The views of a scene show one set of named points, each view turned or mirrored, shifted and resized as a whole, with a little noise and some points left out.

Scene 1
View 1
k_311: [ 19  16   5 -26  17   2 -34  27 -17  22 -52  25   7   4  28 -36 -67 -14
   5  25  -9 -14  42  23  12  15   9 -54  32   7   9  41   7]
k_782: [ 33  36  15  -7  21   8 -16  13 -10  19  -9 -16  -4 -16  38 -22 -24  -2
  20  -3  19  -4  25   3  -4  13  17 -16  30  34  14   5 -48]
k_619: [ 24  27   8   1  21   0 -28  29  -8  21 -29  -7  -2  -1  49 -50 -48 -11
  17   7   2 -17  34  16   3  15   5 -47  29  29  17  14 -26]
k_242: [ 46  29  10 -40  16  31  19  11  -6   2  -7   6 -14 -29   6  19 -20 -10
 -13  10 -29  20   9  14 -12 -13  42   3  26  -8 -17   5 -32]
k_506: [ 28  29  12 -20  17   8 -22  15 -16  21 -25   1   3 -11  29 -19 -37  -3
  16   8  14  -5  30   7   3  13  15 -23  31  24  11  21 -29]
k_601: [ 13  21  16 -38   9  -1 -58   0 -38  39 -50  23  26  -6  15 -10 -51  13
  31  20  61 -13  51  -3  21  38   5 -20  40  31  27  58 -10]
k_800: [ 29  22   6 -22  18  12 -13  25  -9  14 -32  10  -2  -8  28 -25 -47 -15
   0  17 -18  -4  29  20   2   5  19 -37  29   6   1  22 -13]
k_421: [ 24  21   9 -30  15   8 -26  18 -18  21 -41  20   6  -5  21 -18 -51  -7
   7  20   2  -7  36  15   9  12  14 -34  32   9   6  34  -6]
k_972: [ 24  14   9 -67   6  19 -26   7 -30  21 -54  47  14 -13 -12  20 -55  -2
  -5  36   2   7  37  13  14   9  27 -15  36 -15  -5  58  14]
k_119: [ 38  37  13   1  24  12   0  22   0  12   0 -25 -14 -16  45 -28 -19  -9
  14  -7  -4  -1  15  10 -10   2  20 -19  25  29   8  -8 -54]
k_746: [ 36  34  15 -23  16  16  -8   8 -14  18  -9  -7  -4 -23  21   1 -19   1
  14   1  15   5  20   1  -6   7  26  -1  31  22   6  11 -44]
k_651: [ 20  29  17 -19  14  -2 -44   8 -26  32 -33   3  13  -8  29 -24 -41   7
  32   7  48 -13  42  -2  12  31   6 -23  35  39  26  35 -29]
k_544: [ 51  27   1 -28  22  34  39  33  13 -11  -4   1 -30 -22  20  -2 -26 -30
 -32  12 -82  19  -2  33 -21 -31  45 -21  20 -24 -30 -12 -26]
k_850: [ 28  25  10 -21  16   9 -21  18 -15  20 -29   7   2 -10  28 -21 -42  -6
  12  12   6  -5  32  10   3  12  16 -28  31  18   8  24 -22]
k_909: [ 42  37  10  -1  25  18  12  24   5   5   5 -25 -21 -20  42 -23 -17 -14
   4  -7 -22   4   9  15 -15  -7  28 -18  23  19  -2 -14 -54]
k_655: [ 35  20   7 -50  12  24  -3  14 -14  10 -32  27  -1 -18   2  11 -41 -11
 -12  24 -23  11  23  18   0  -3  33 -14  30 -14 -12  29  -6]
k_827: [ 44  25   5 -40  16  30  18  21  -2   0 -17  13 -14 -22   9   8 -32 -18
 -20  16 -48  15  11  24 -10 -16  40 -13  26 -17 -20  10 -18]
k_271: [ 16  24  11  -7  18  -5 -47  21 -20  30 -43   6  11   4  42 -48 -57  -2
  26  13  28 -21  46  11  14  28  -1 -48  34  34  26  35 -16]
k_429: [ 12  18  17 -51   5  -1 -65  -4 -45  41 -59  36  33  -7   2   1 -58  16
  31  26  67 -11  56  -5  26  40   6 -16  43  25  25  70   2]
k_718: [ 32  34  13  -9  20  10 -13  14  -9  19  -9 -14  -4 -15  37 -22 -25  -3
  20  -3  13  -4  24   5  -4  11  18 -17  29  31  11   7 -46]
View 2
k_651: [ 15  10 -13  10   3 -13   1  -9  10  -9  22   9 -14   4  21   3  42  -1
   9  35 -24  12  26  -2 -11 -10  -3   5 -38  10 -10 -15  11]
k_271: [ 10  24 -23  23   8  -9   7   0  -1 -16  22   9 -18  -3  23   2  29  -5
   6  34 -34  12  36   0 -11   3  -4   4 -37  19 -17 -18  19]
k_746: [ 23  -5  14  -8  -8  -2  -8  -9   7  -7  28  -6  -9  13   8  18  23  -9
   9   8  -5  -7  17  -5  -3   2 -10  -6 -27  11   1  -6  10]
k_782: [ 22  -2   9   1  -7  -5  -4  -4  10 -11  28  -2 -14   5   7  14  27 -15
  10  13 -11  -5  30 -14  -4   7 -12  -4 -37  19 -11 -11  11]
k_119: [ 26  -7  21  -1 -13   2  -6   1   8 -14  30  -7 -14   5  -1  22  15 -23
   9   2  -5 -15  34 -23   0  19 -19 -10 -37  26 -12  -9  12]
k_827: [ 17   9  17  -6  -7  19  -7  -5 -21  -9  31 -22  -6  17   8  35 -19  -7
   4 -13  -4 -18  12  15   2  20 -11 -13  -3  12  16   4  23]
k_800: [ 13  21  -5  12   2   7   2   0 -15 -14  27  -8 -13   5  17  20  -2  -7
   4   9 -22  -4  26   8  -4  15  -8  -5 -19  18   0  -7  24]
k_544: [ 21   7  28  -5 -13  29  -8   3 -28 -14  35 -31  -8  14  -1  45 -39 -18
   2 -28   0 -31  20   6   8  39 -17 -21  -1  22  14   5  27]
k_601: [ 10  19 -25   9  10 -16   2 -16   6  -6  19  12 -11   8  32  -2  45  11
   7  43 -30  22  15  17 -15 -23   5   8 -30   0  -1 -14  13]
k_909: [ 25  -5  24  -2 -13   8  -5   3   1 -14  33 -13 -14   6  -2  27   3 -25
   8  -7  -4 -20  33 -20   2  25 -20 -13 -30  26  -8  -6  15]
k_429: [  7  24 -31   9  14 -17   2 -21   2  -3  18  12  -8  11  37  -3  46  20
   6  47 -32  27   7  28 -16 -30  10  11 -24  -7   6 -11  13]
k_655: [ 13  16   3  -3   0  11  -5 -10 -19  -7  28 -15  -5  17  18  26  -7   3
   3   2 -12  -7   7  25  -2   7  -4  -7  -3   6  18   2  23]
k_972: [  7  27 -14   1   8   4  -3 -17 -21  -3  23  -8  -2  19  30  18   4  18
   3  17 -22   8  -2  41  -8 -10   7   0  -1  -6  24  -1  23]
k_421: [ 10  24 -14  13   6   3   3  -6 -15 -11  24  -3 -12   7  23  15   7   1
   4  18 -26   5  21  17  -7   5  -3  -1 -18  11   3  -8  23]
k_619: [ 16  15  -8  19  -1  -1   4   6  -2 -19  27   3 -19  -5  13  12  14 -17
   6  18 -26  -1  42 -13  -5  18 -12  -3 -38  28 -19 -15  20]
View 3
k_850: [-26 -23  12   4 -13   8   2 -19 -23  -1 -22   9  22  12 -15   2 -12  -6
 -11  22 -14  27  14   6 -23  15   7   3   3   4  -9   4   8]
k_242: [ -3  -3  20  34 -34  22 -12  -6 -15  -6  -6  20   8 -33 -12 -27 -11 -33
   7   5   5  27  -6  13 -23  21  -5  -1 -39   8 -19  17   1]
k_311: [-22 -36  12  -4  -3 -13   3 -32 -46   9 -12  -9  28  37 -21  -2 -11  -4
 -25  29 -20   5  17   6 -15   4  17   6   4  -9   6   7  -4]
k_718: [-34 -15  12  10 -19  16   5 -14   2  -4 -29  22  14  -4 -10  17 -13  -2
  -2  16 -17  44  10  -1 -28  20   0   3   9   8 -16   1  15]
k_909: [-22  -1  14  31 -28   8   7 -15  19  -1 -18  27   2 -28  -8  20 -10  -7
   2   1 -14  46  -8 -13 -24  21  -9   2 -15  -6 -14   9  -3]
k_746: [-28 -12  14  13 -22  27  -3  -6  -6  -9 -28  24  16 -12 -10  -1 -14 -13
   4  16  -8  43   9  10 -29  23  -2   1  -1  16 -22   3  19]
k_972: [ -9 -34  18  -1 -12  17 -19 -13 -73  -3 -10  -7  33  21 -21 -50 -14 -32
 -14  32   5  -2  21  37 -19  10  18   1 -16  17 -10  11  12]
k_544: [ 10   6  23  52 -40  -2  -7 -17  -4   5  11  17  -2 -44 -13 -18  -7 -32
   2  -9   2  20 -25  -5 -12  14  -8   0 -60 -15  -6  25 -27]
k_601: [-44 -44   9 -29   2  24  -3 -13 -52  -9 -42   3  40  46 -17  -9 -16  -4
 -15  46 -15  23  40  29 -31  16  18   5  35  27 -15  -8  37]
k_827: [  1  -6  21  35 -32   8  -9 -14 -22   0   2  12   9 -24 -15 -28 -10 -31
   1   4   2  16  -9   9 -16  14  -1   1 -44  -3 -10  20 -12]
k_119: [-29  -6  12  21 -24  10   9 -16  17  -2 -25  26   7 -17  -8  25 -11  -2
   0   7 -20  49   0 -11 -26  21  -7   3  -2  -1 -14   4   5]
k_800: [-17 -22  13  11 -15  -3   1 -25 -26   4 -12   3  18  10 -16  -2 -10  -9
 -14  18 -14  18   7   2 -17  10   7   4  -9  -6  -3  10  -5]
k_506: [-32 -23  12   3 -14  12   2 -17 -18  -3 -26  13  21  10 -13   6 -12  -5
  -8  22 -16  33  15   6 -25  16   6   3   8   8 -12   1  14]
k_619: [-35 -25   9   2  -8  -6  12 -29  -9   4 -25   7  19  20 -14  27 -11  10
 -17  21 -28  31  13 -11 -21  12   5   6  16 -10  -1   1   2]
k_421: [-19 -30  14   1  -9   2  -2 -23 -43   2 -15  -2  26  23 -18 -11 -12 -11
 -16  26 -13  12  16  13 -19   9  12   4  -2   1  -2   6   2]
k_655: [ -4 -19  19  19 -22  11 -12 -14 -41  -1  -5   5  20  -3 -18 -34 -11 -29
  -7  17   2  10   5  20 -18  13   7   1 -30   6  -9  15  -1]
k_782: [-37 -13  11  10 -19  19   6 -13   7  -6 -34  26  13  -7  -9  21 -12   0
   0  15 -18  49  10  -4 -30  22  -3   2  11   9 -18  -1  18]
k_271: [-42 -36   8 -15   1  -2  11 -28 -28   2 -32   1  29  41 -16  21 -13  12
 -22  33 -28  25  26   0 -23  10  13   6  32   0  -1  -5  14]
View 4
k_119: [  3 -15   7  -1  -6 -24  14 -18  -2  22   9 -11   5 -17   1  20  -9 -27
  11   4 -20 -37   1 -18  40  30   5  11  -1  12 -14   8   8]
k_601: [-23  13   8  20 -22  12 -33 -35  20  39 -15  31   1  29 -30   7  13 -13
  12 -14 -43  -2  -8 -16  13   6 -11  19   9 -11 -21  14  31]
k_242: [ -4   1   2 -22  -4 -47 -11 -27 -35  20  -6 -14  -6  -5  -2  31 -20 -11
  24   1 -12 -16 -18  -8  50  -3 -18   2 -12  31 -22  -7  15]
k_429: [-27  21   8  21 -25  17 -47 -39  21  43 -24  40   0  40 -39   6  16  -9
  13 -19 -46   8 -11 -15  10  -3 -17  21  10 -14 -24  13  37]
k_619: [-12  -4   1  16 -14   0  -2 -19  12  21  15  15   2  -9  -4  12   2 -12
  18  -3 -29 -24   5 -15  18  34   7   3   3  -3  -7  19   1]
k_718: [ -2 -10   9   3 -10 -15   4 -22   4  28   1  -3   4  -5  -9  17  -3 -26
   9   0 -25 -29  -2 -18  35  23   1  15   2   6 -17   8  15]
k_800: [-15   6  -4   3 -12 -13 -15 -23 -10  18  10  13  -4  -5  -2  19  -7   0
  27  -4 -23 -12  -5  -9  24  16  -5  -6  -4  10 -10  11   5]
k_544: [ -3  -2  -8 -28   1 -58  -2 -19 -52   4  18 -17 -10 -29  19  38 -30   5
  37   6   0 -21 -12  -2  49   7 -10 -20 -20  40 -11  -4  -7]
k_850: [-12   3   2   7 -13  -9 -14 -25   1  25   3  13  -1   1 -10  17  -2 -10
  19  -5 -28 -15  -5 -13  25  16  -5   5   0   5 -15  11  12]
k_311: [-25  15  -8  15 -18   5 -28 -24   0  19  13  33  -5   4  -7  14   2  11
  31  -9 -29  -2  -3  -8   9  16  -4 -10   0   0  -7  18   3]
k_746: [ -2  -6  10  -4  -8 -25  -4 -27  -5  30  -9  -6   3   1 -13  19  -5 -26
  10  -2 -25 -24  -8 -17  42  11  -9  19   0  12 -23   2  22]
k_506: [-10   0   5   7 -12  -9  -9 -26   3  27   0   9   1   2 -11  16   0 -16
  15  -4 -28 -17  -4 -16  27  18  -4  11   2   3 -17  11  16]
k_651: [-13   1   9  18 -18   8 -15 -29  23  36  -8  20   5  15 -23   7  11 -21
   7  -8 -39 -16  -2 -20  20  19  -2  21  10  -9 -18  16  25]
k_972: [-27  27  -4  -3 -17 -15 -49 -37 -20  27 -14  27 -10  24 -20  21  -3   9
  31 -13 -28  13 -21  -4  23 -17 -27  -3  -6  12 -21   3  24]
k_421: [-21  13  -4   8 -16  -6 -27 -27  -5  23   4  23  -4   7 -10  17  -1   2
  26  -9 -27  -4  -8  -9  18  10  -9  -2  -1   5 -13  11  11]
k_271: [-18   3   1  25 -19  16 -15 -24  24  27   8  29   3   5 -13   6  10  -9
  16  -9 -37 -14   4 -17   9  29   4   7   8 -12  -9  22  10]
k_655: [-17  13  -4 -10 -10 -30 -28 -30 -28  20  -3   9  -9   5  -7  27 -13   4
  31  -5 -18  -2 -16  -5  33  -5 -20  -6 -10  22 -19   0  14]
k_909: [  3 -16   4  -8  -4 -33  15 -17 -13  18  11 -17   2 -22   6  24 -14 -23
  15   6 -14 -36  -1 -15  45  27   3   7  -5  19 -14   5   2]
k_827: [-10   6  -5 -19  -5 -43 -15 -24 -40  14   5  -5  -9 -10   4  32 -21   1
  31   1  -9 -12 -15  -4  43   0 -16  -9 -15  31 -16  -2   6]
k_782: [ -1 -11  10   5 -10 -14   4 -23   6  29   0  -3   5  -4 -10  15  -2 -28
   8  -1 -27 -30  -1 -20  35  24   1  19   4   4 -18   9  15]

In a view up to two points have been moved. Name them for each view, in the order of its rows, or write none.
view 1 => k_421
view 2 => k_119, k_619
view 3 => k_544, k_782
view 4 => k_601

Scene 2
View 1
k_409: [  9 -23  -9  13 -17  -5 -26 -15 -19  19  -6   5  26  23  -6 -41 -35  27
 -32  46  -4  25 -15  49 -15  46  16  37  -6   0  -1  -6   7]
k_875: [-16  34 -43 -17 -42  22 -12 -76   4   0 -33  28  -9 -31   3 -24 -30  27
 -12  29  26 -18   6  33  23  16  12   8 -14   0 -12  15 -28]
k_279: [ 10  22  -1 -14   2 -16   1 -33   6  24 -29 -24  -5 -15  -6 -55 -47  35
  -6  12  17 -16 -19  40  -5  27   3  16  -7  -4 -18  -1   3]
k_345: [ -6 -40 -37  27 -50  20 -46 -24 -36   3   5  49  41  36  -2 -17 -17  20
 -47  74 -12  47   0  53  -7  54  28  44  -7   2  11   0  -7]
k_594: [-14  27 -44 -14 -45  21 -15 -72   0   1 -31  31  -6 -25   4 -23 -27  26
 -17  35  24 -12   7  34  19  20  13  12 -13   2  -9  13 -30]
k_992: [  7  15  -6  -8  -4 -11  -6 -33   2  22 -23 -16   0  -9  -5 -50 -43  33
 -12  19  12  -6 -18  42  -4  29   8  20  -7  -4 -14  -2   3]
k_374: [  9  16 -11 -33 -18 -11   2 -53  10  15 -38  -1  -6 -12   7 -43 -42  30
 -13  28  32 -33   3  33   8  23  -4  16 -20  -1 -22   4 -23]
k_804: [  3  16 -31 -62 -48  -2   5 -88  18  -1 -53  35 -13 -16  28 -23 -33  25
 -14  49  60 -61  35  23  28  12 -16  12 -36   5 -26  16 -63]
k_346: [  5  27 -12 -28 -15  -8   1 -53  12  15 -38  -7 -10 -22   4 -45 -43  32
  -7  18  29 -30  -3  35   7  20  -1  12 -16  -1 -21   7 -17]
k_602: [-11  19 -14  65  10  17 -32   4 -26  28  13 -27  15 -11 -42 -54 -39  33
 -18   2 -42  66 -62  61 -23  45  46  23  26 -11   8  -8  57]
k_146: [ 17   3   7 -12   5 -21  -4 -20   0  27 -22 -25   5   2  -5 -57 -48  32
 -13  20  12  -7 -19  44 -13  34   4  25  -9  -5 -16  -6   5]
k_993: [  2 -31 -19  24 -27   6 -36 -12 -29  14   1  19  34  29  -9 -34 -28  24
 -38  56 -14  43 -13  53 -16  52  23  42  -3  -1   5  -5   8]
View 2
k_804: [ 18  11 -44 -53  60 -50 -26  31  27  -9  17  53 -34  32  26 -44 -56 -11
 -28 -62   3 -53  10  39 -40 -12  -7 -10 -14  42  20   6 -21]
k_146: [  0  33  25 -25  37   0  27 -21  15 -10  -4  -2   2 -11 -24  -6   3  25
  14 -40  20  -3  -3 -28   3  24  -4  57 -35  20  11 -14 -10]
k_992: [ -1  37  11 -29  41 -14  23 -12  15 -12   0   2  -2 -10 -23  -3  -4  21
  13 -45  16  -2  -5 -27   2  20  -2  53 -35  24  12 -12 -13]
k_346: [  6  35  -8 -45  49 -34   9   8  22 -18   9  28 -21   3  -8 -13 -30  11
  -1 -55   9 -25   2 -12 -14  14  -6  34 -26  34  16  -6 -14]
k_875: [  2  36 -59 -41  56 -63 -14  30  19 -12  17  19 -18   9  -3   6 -35  -7
   0 -57   3  -7 -14  -6 -10 -12   7   3 -27  37  10   8 -31]
k_345: [ -1   1 -48  21  34  -1 -28 -19   0  36 -12 -57  45   5  -6   2  44  -8
   8 -18  31  53 -31  11  11 -43  35 -12 -38   4 -14  16 -46]
k_409: [  0  17  -3   3  33   7   4 -28   7  15 -12 -33  27  -6 -18  -4  30  12
  11 -26  29  27 -16 -10  10  -8  15  30 -38   8  -2  -2 -25]
k_602: [-21  59  -3   2  31 -12  38 -27   0  -4  -8 -59  33 -42 -62  62  44  29
  51 -29  23  72 -38 -83  47  16  21  70 -55   9  -4 -10 -28]
k_279: [  2  39  11 -37  43 -18  24  -7  18 -17   3  14 -11  -8 -21  -5 -14  22
  10 -49  14 -14  -2 -29  -3  26  -7  54 -32  27  15 -14 -10]
k_374: [  9  26  -7 -42  49 -28   3   5  20 -13   7  28 -18   7  -2 -23 -27   8
  -6 -52  12 -29   3  -1 -17  10  -6  28 -25  32  17  -6 -13]
k_594: [  4  30 -59 -35  55 -58 -19  27  18  -7  16  13 -13  10  -2   4 -27  -9
  -2 -53   5  -3 -15  -1  -8 -17  10  -2 -28  35   9   8 -34]
View 3
k_804: [  7   9  37 -17  -2 -22 -23  79  59 -57  -9  -3 -27  24 -14  23 -10 -23
  27 -32  37 -28   2  -6 -44 -10 -27  20  -3 -11  -2 -25 -62]
k_602: [ -6  -9 -34  11  21   4   9 -52 -67  45 -25 -43  18  60  48 -58  28   5
 -62  17 -71  42   0  15  25 -15  -7  23  29 -54  51  56  42]
k_279: [ -9  22   1   8   6  -1  13  12  13  -6 -15 -20  -4  58   1 -31 -12  -6
 -30 -13  -2 -10  16  32  10  11 -14  21  21 -12  24  10 -13]
k_346: [ -4  19  10   1   1  -5  -3  32  29 -24 -15 -15 -10  53   0  -9  -9  -9
 -11 -14  13 -12  14  21  -9   8 -20  19  16 -12  16   1 -31]
k_875: [  7   2  14  -7   0  -8 -30  48  23 -31 -23 -17 -12  46  20  19  16  -7
   9   2   9  11   8 -11 -35 -15 -30  17   7 -33  12   9 -39]
k_594: [  8  -2  15 -11   4 -12 -29  47  17 -29 -21 -17 -12  38  21  15  17 -10
  10  -2   4  10   2 -15 -36 -20 -30  20   5 -36  12   8 -34]
k_409: [  0 -16  -1  -8  23 -24  12  -7 -29   8  -9 -27  -5  14  12 -47   6 -23
 -29 -27 -43  -5 -22   1   1 -28  -5  28  10 -36  34  12  15]
k_345: [ 12 -49   3 -25  32 -39 -10   3 -48   6 -10 -29 -11 -16  27 -30  30 -32
  -8 -28 -62   9 -48 -40 -25 -64  -8  32  -4 -61  35  14  19]
k_146: [ -9  14   0   5  13  -8  21   1   1   0  -9 -21  -3  44  -3 -45 -16 -13
 -35 -23 -14 -18   4  30  16   5  -6  24  21 -13  27   6  -1]
k_993: [  4 -31  -5 -14  30 -28   5 -11 -44  14 -10 -31  -5   3  19 -45  18 -25
 -26 -25 -57   3 -34 -14  -5 -43  -3  29   6 -48  38  17  24]
k_374: [ -2  15  14  -3   4 -10   0  37  29 -26 -11 -13 -13  42  -5 -12 -13 -15
  -8 -23  12 -19   8  17 -11   2 -19  22  13 -13  15  -6 -31]
View 4
k_374: [  3  26 -40 -18  -1  19  -3   4  -6  20  11 -10 -16 -16   6   7   1  20
 -10 -15  -4  -8 -13 -32  -1   3   4   2 -12 -17 -25  -4 -16]
k_875: [  3  15 -39 -17   5  28  -1   3 -16  18  15  -9 -15 -16   4 -11 -14  13
 -21  -6   5   8 -16 -12   5   4   9   8 -21 -26 -34 -12   9]
k_602: [-27   9 -26  23 -25 -35   8 -19   5  28  -1  23   0   8   5   0   7 -13
   3  31  29   5  18 -27   8  26  15  23 -44   7  20  19  16]
k_409: [ -5  22 -30   0   4  -1  -9 -16   4   5   4  14   0  -1  17  21  22   2
  -8  11  13 -10  16 -22  -6  26   9   9 -22  -7  -6   1  -1]
k_594: [  4  14 -37 -16   7  28  -3   1 -15  14  14  -6 -13 -15   6  -8 -10  11
 -20  -4   7   7 -13  -9   3   8   9   8 -21 -27 -33 -14  10]
k_804: [ 17  26 -44 -35  17  50  -9  12 -17  10  18 -21 -20 -24   8   2  -7  28
 -25 -27 -12  -5 -24 -18  -3  -4   3  -4  -3 -34 -50 -21 -13]
k_279: [ -6  26 -39  -9 -15  -1   3   3   0  28   7  -5 -17 -13   3   7   1  17
  -2 -11  -1  -8 -10 -44   2   3   5   6 -18  -6  -9   7 -20]
k_993: [ -5  19 -27   4  10   0 -12 -21   2  -2   4  20   4   3  21  21  25  -4
 -11  19  20  -7  23 -12  -7  32  11  11 -25  -8  -6  -3  11]
k_992: [ -8  23 -37  -5 -12  -2   1  -2   1  25   6   1 -12  -9   6   9   5  12
  -3  -3   5  -9  -3 -39   1   8   7   7 -21  -5  -6   7 -14]
k_345: [  0  15 -25   1  23  12 -18 -25  -3 -13   6  23   7   4  25  20  26  -9
 -20  24  23  -4  25   3  -9  38  12  11 -25 -18 -16 -14  24]
View 5
k_345: [-13  -6 -16  32   6   8 -29  58  -2  19 -37 -11  12  55  -7  -7  37  18
 -12  29  26   1  13  23  -3   1  13  21 -25 -43   7  -3  -8]
k_279: [ 22   6 -11   0   1  13  -3  -9  -1 -12 -11  16   6 -17  12  -2  15  11
  17  -2 -34   8  10 -25  27  21  10 -11 -29 -16 -12 -20  16]
k_594: [  8   9   8  10  12  37 -32  21  -9 -26 -12  -8   1   0   0  21  19  20
  -3   3 -21  15 -20   4  18 -12 -22   0 -10 -25  13 -31   8]
k_993: [ -1  -7 -23  23   3  -1 -17  40   2  23 -34   2  14  40   0 -12  36  15
   0  21  14   1  25   9   4  16  21  13 -33 -35  -3  -1  -3]
k_804: [ -7  29  31  11   6  50 -24  -2 -29 -65 -10  -8  -5 -23  -9  16  -4   5
 -21  14 -28  16 -53  -9  23 -19   0  -4   3 -37   0 -40  25]
k_602: [ 37 -24 -50   2  10 -15 -10  32  28  54 -20  16  17  27  23  -6  52  30
  41 -11 -11   4  65  -3  18  35 -10   0 -54  -4   5   1 -10]
k_374: [  9  15   5   6   3  25 -10  -7 -13 -33 -12   7   3 -18   3   3   8   9
   2   7 -30  10 -15 -19  24   6   9  -8 -17 -26  -8 -27  17]
k_992: [ 20   3 -15   3   1   9  -4  -1  -1  -5 -15  15   8  -8  11  -4  19  11
  17   1 -28   8  14 -20  24  21  11  -7 -31 -19 -10 -16  13]
k_875: [ 12  10   9   7  14  38 -29  16  -8 -30 -10  -8   0  -6   3  22  17  20
   0  -1 -26  15 -22   0  21 -11 -24  -3 -10 -21  13 -33   8]
k_346: [ 16  13   2   1   4  26 -11  -6  -9 -29  -9   9   3 -21   7   6  10  11
   9   1 -35  13 -11 -21  27   8   2 -10 -20 -21  -7 -28  18]
k_409: [  2  -3 -22  18   0   1 -10  25   0  14 -28   7  12  25   3 -14  28  12
   5  18   3   1  21  -1  10  18  24   7 -32 -32  -9  -4   3]
k_146: [ 16   4 -16   5  -2   5   1  -5  -3  -5 -17  18   9  -8  10 -12  17   7
  14   6 -25   5  15 -25  23  26  25  -6 -33 -22 -16 -13  15]
View 6
k_993: [ 16   9 -23  14   6  48  -9  11 -15  14 -12 -48  -7  15  44 -30  -4  12
  42   8  -9 -12  -7 -10  14 -35  50  -4  29   3   8  -8   0]
k_345: [ 15  18 -25  11  -9  46 -33  -1  -9  24  -7 -60 -24  14  57 -41   6  13
  40  -3 -15 -40 -13 -22  21 -29  42  16  29 -12  16   4  17]
k_992: [ 15   5 -25  12  13  30   0  16  -4 -21  10   8  32  -5   9 -24 -14  15
  21  40  19  32 -23  19 -17 -34  21 -40  14  61  -3 -15 -10]
k_409: [ 16  12 -25  12   8  40  -6  12 -12   0  -9 -29   1   8  31 -26 -10  10
  33  19  -2  -1  -7   1   8 -34  46 -17  28  23   5  -8  -7]
k_875: [  9  13 -27   8 -16  18 -58  -9  19 -16  47  10  29 -16  23 -50  11  25
   6  28  23  -1 -63   0 -29 -22 -29  -9  -4  59   4   4  33]
k_346: [ 15  17 -26   9   0  13 -29   3  11 -33  29  26  30 -16  -1 -31  -8  16
   4  43  25  19 -41  23 -22 -25  -7 -35   5  78  -1  -2   7]
k_279: [ 15   7 -25  12  12  25  -4  16  -1 -28  15  18  37  -8   3 -24 -14  17
  17  44  24  37 -29  24 -22 -33  14 -44  11  72  -5 -12  -8]
k_146: [ 18  11 -25  13  15  26   5  17  -7 -24   1   8  25  -3   2 -20 -20  10
  20  41  16  29 -14  25  -9 -33  32 -44  19  61  -2 -12 -17]

In a view up to two points have been moved. Name them for each view, in the order of its rows, or write none.
view 1 => k_992
view 2 => k_146
view 3 => k_602
view 4 => k_279
view 5 => none
view 6 => none
